Each scene shows the same named points in several views. A view is turned or mirrored, shifted and resized as a whole, has a little noise and may leave points out.
(in the rows, 128 means zero)

Scene 1
View 1
ter: [155 146 147 100  86  94 117 149  93  84  36 134 176 151 124 140  99  83
 102  66  82  88 107]
nunu: [105 138 113 105  64 125 151  58 122  64  79  92 151 128 121 117 172 140
 143  70  78  78 140]
kes: [159 125 160  99  92  81 156 105 130  92  56 157 144 162 113 151 137 135
 126  65 112  71 156]
gatus: [139 129  92 118 128  89 124  65 104 111 124 224 198 120 159 146 129 157
 175  60 114 102 128]
leziv: [152 156 131 131 133  62 120 120 111 116  88 220 187 157 161 178  98 131
 175  40 125  95 128]
Galer: [154 142 148 107 108  66 138 123 120 104  67 183 163 156 129 154 108 127
 137  63 113  78 141]
kevi: [100 168 134  92  87  59 169  95 146 100  86 137 132 136 106 109 122 142
 133  94 106  43 161]
Geg: [120 169 101 110 128  51 127 108 109 123 114 220 191 122 149 127  81 131
 156  80 111  78 120]
nef: [174 138 143 115 124  67 118 134 103 112  67 215 188 156 144 168  94 117
 141  51 117  96 122]
nafo: [163 102 107 108 116 105 135  52 113 101 108 214 184 129 144 150 156 165
 159  57 114 102 138]
zus: [146 179 163 136 106  65 118 172 105  95  33 147 171 184 148 185  84  85
 152  28 107  90 120]
Fek: [ 97 186 109 140 101  90 120 112 102  88  83 137 182 142 163 155 111 113
 181  40  94  92 114]
favuv: [141 104 100 100  98 111 152  26 126  93 117 184 165 120 130 129 180 180
 159  72 108  89 152]
gagov: [130 181 156 158 111  74 124 140 113  91  52 147 166 189 165 206 110 111
 198   5 118  93 133]
View 2
nafo: [132 102 122  73  91 110  88 164 127 121  77 137 115  82 169 156 112 157
 129 130 109  91 118]
gatus: [134 114 131  85  95 116 101 171 104 116  62 151 125  75 171 167  96 146
 126 131 108  80 124]
kes: [117 104 121  91  87  98 117 147 160 100 174 118 120  88 152 138 122 131
 177 137  97 135  96]
favuv: [118 102 135  79  71 112  61 159 170 124  90 140 128  69 175 154 124 179
 118 140 128 122 128]
Geg: [136 136 149 108 116 127 127 176  68  99 111 153 158  72 163 176  88 116
 138 138  97  95 114]
Galer: [126 113 124  98  99 105 133 157 118  96 157 127 126  89 149 147 107 115
 173 134  89 115  97]
ter: [116  99 119  83 103  95 162 165  96  75 172  99 139 108  97 143 134 107
 168  88 100 153  97]
nef: [137 107 108  86 113 100 149 161  85 101 127 126 110 102 149 147  97 108
 175 120  76  84  90]
leziv: [134 114 119 100  97 104 150 165  91 102  98 144 108  87 161 162  78 100
 173 136  82  73 108]
Fek: [110 111 146 106  69 102 159 178 107  83  96 137 135  77 120 174  98 101
 146 113 119 137 142]
View 3
gatus: [ 82 110 120 138 183 151 163 122 130  96 153 128  84  93 130 149 130 128
 126 160  93 125 138]
Galer: [ 73 142 124 139 156 147 165 125 122 146 139 127  66 124 168 167 131 155
 126 132 131 104 121]
nef: [ 60 129 117 132 153 132 139 149 141 138 140 134  82 110 163 175 139 159
 140 128 116 105 131]
leziv: [ 74 143 112 134 169 132 142 152 135 117 129 130  83 105 149 149 137 154
 153 144 107 106 146]
ter: [ 55 125 136 130 127 120 183 119 141 178 147 153  45  99 173 183 118 150
 123  96 150 105 102]
nunu: [100 123 139 123 171 168 244  67 110 166 140 151  47  97 149 133 103  97
  94 133 153 126 113]
nafo: [ 82  98 117 131 186 172 169 116 129 116 151 131  96 101 142 155 135 114
 113 160  98 132 137]
zus: [ 64 167 122 124 135 107 163 154 141 172 113 149  53 105 171 157 122 168
 161 100 150  87 130]
Fek: [ 86 148 129 127 162 117 199 119 134 130 125 152  47  74 129 125 106 134
 149 127 132 107 135]
kes: [ 80 139 122 133 161 171 183 109 110 170 136 127  70 137 183 166 131 140
 106 132 147 109 118]
kevi: [ 98 162 136 154 160 155 208  80  90 133 147 113  29 130 154 147 106 152
 109 140 147  99 106]
Geg: [ 77 132 128 156 165 126 157 120 124  84 160 117  56  97 125 157 121 159
 138 148 100 109 122]
gagov: [ 81 178 112 113 162 120 174 157 137 163  92 150  67 100 162 121 122 149
 172 120 142  93 158]
View 4
ter: [160 110 123 152 191 149 196 142  95 142 109 127 118 145  98  98  60 165
 146 127 133 148 157]
Galer: [137  97 153 137 162 139 161 136 114 171  74 142 109 112 103  99  86 179
 161 129 132 133 152]
leziv: [127  98 188 150 119 140 138 130  93 168  74 138 118  81  88 117  92 171
 151 152 134 148 141]
Geg: [131  87 184 154 132 112 159 143 109 147  54 165 136 115 115 132 100 168
 162 157 136 156 111]
gagov: [144  87 156 143 129 156 158  99  64 191 138 136  87  72  88 127  66 184
 156 151 115 147 165]
kevi: [146  68 125 128 178 108 182 126 134 181  73 182  99 137 140 124  92 197
 189 121 113 131 134]
nafo: [109  91 144 163 109 111 125 141 140 156  51 121 106 113  94 118 124 161
 142 103 134 157 135]
gatus: [107  85 163 164  98 105 128 139 128 151  51 133 115 106  97 133 122 160
 144 123 132 165 121]
favuv: [105  76 112 156 115  92 127 131 167 170  47 128  86 129 109 125 137 174
 155  77 121 153 136]
kes: [138  94 118 129 178 136 158 133 137 188  75 135  88 125 106  86  93 186
 165  96 125 121 169]
nunu: [134  64  68 152 154  99 176 114 145 167 103 140  77 157 122 136 102 181
 162  79 105 158 144]
zus: [160 103 158 142 169 167 181 119  63 172 128 137 110  97  90 107  51 177
 156 158 127 141 164]
nef: [137 113 177 151 145 152 149 144  97 158  75 125 124  99  86  97  83 164
 144 143 143 142 152]
Fek: [141  72 136 160 127 118 175 111  86 158 119 150 104 114 107 153  79 174
 156 140 113 170 132]
View 5
gagov: [114 104 124 102 132 179 137 148  78 129 136 177 104 148 102 133 173 101
 186 132 145 112 124]
nunu: [131 169 112 182  95 127 143 160  83 128 146 155 125 161 152  93 128 126
 119 126 110 122  94]
ter: [145 136 144 127 102 121 174 129 108 114 144 190 110 153  90 121 145  99
 121 109 115  96 151]
zus: [131 102 141 102 118 160 158 136  96 125 134 196 109 144  79 134 163  89
 161 126 138  99 149]
kevi: [139 119 130 157  84 150 127 146 103 147 105 171 146 139 128 115 116 116
  94 138 129 125 106]
kes: [132 133 146 126 104 119 128 133  86 142 115 179 118 166 138 108 139 112
 116 108 152 119 130]
favuv: [114 157 114 140 104 119 104 132  93 129 124 117 101 157 181 109 136 158
 102  92 130 128  81]
Galer: [130 116 142 108 106 137 130 123 103 135 114 170 111 149 118 126 146 117
 118 108 142 112 128]
gatus: [108 128 113 102 115 147 113 118 116 117 126 110  85 136 146 142 151 159
 117  88 121 116  86]
nef: [123 109 145  77 119 136 134 109 111 124 118 164  89 148 110 139 161 120
 128  88 147 103 139]
nafo: [113 141 119 108 116 127 114 117 106 120 127 119  84 152 156 128 150 156
 114  81 130 119  95]
Geg: [124 100 121 103 101 162 125 115 134 122 112 133 110 118 109 153 139 142
  99 110 116 111 100]
leziv: [112  99 129  80 123 161 122 116 109 125 117 146  92 136 114 148 166 131
 141 100 142 110 115]
View 6
nunu: [105 159 111 112 173 118 100 183 145 128 169 105 142 145 190 162  91 122
 150 153 152 127 145]
gagov: [157 120 132 113 159 133 155 114 200 124 116  97 117 139 137 108  79  90
 166 120 104 156  93]
favuv: [130 198 143 139 139 137  99 171 118 116 171 109 149 174 141 183 128 111
 138 130 142 108 136]
nef: [167 133 128 159 126 110 126 121 153 101 109 114 119 137  83 121  96 105
 156 127 129 137 123]
nafo: [147 186 137 156 118 130 120 153 127 110 147 113 136 162 113 168 121 101
 140 121 134 112 121]
leziv: [174 151 141 145 124 128 141 123 159 120 105 112 115 143  92 133 107  96
 153 119 108 135 111]
Galer: [159 133 134 138 153 115 109 133 152 107 121 108 125 141 105 127 102 120
 157 139 132 141 143]
Fek: [141 146 113 118 141 116 144 156 171 153 115 113 112 121 154 142  82 100
 160 141 110 135 113]
Geg: [173 164 135 142 119 114 123 156 133 150  92 127 108 123  93 155 114 116
 153 144 103 125 143]
ter: [135 103  90 148 148  83 110 144 158 102 120 115 119 114 126 113  64 122
 161 153 155 143 144]
zus: [160  96 113 130 156 107 139 115 192 113 100 106 111 120 117  95  68 107
 170 136 120 159 117]
kevi: [148 144 140 100 185 119  88 165 145 141 123 111 125 135 142 147 108 144
 160 168 123 142 176]
kes: [144 132 135 132 174 121  92 134 151  92 146 102 140 156 123 128 101 127
 156 142 149 144 151]

Which points are out of place in each view (at most two, in the order of its rows)? Write - if all are in place.
view 1 => kevi, nafo
view 2 => Fek
view 3 => gatus
view 4 => kes
view 5 => nef
view 6 => -
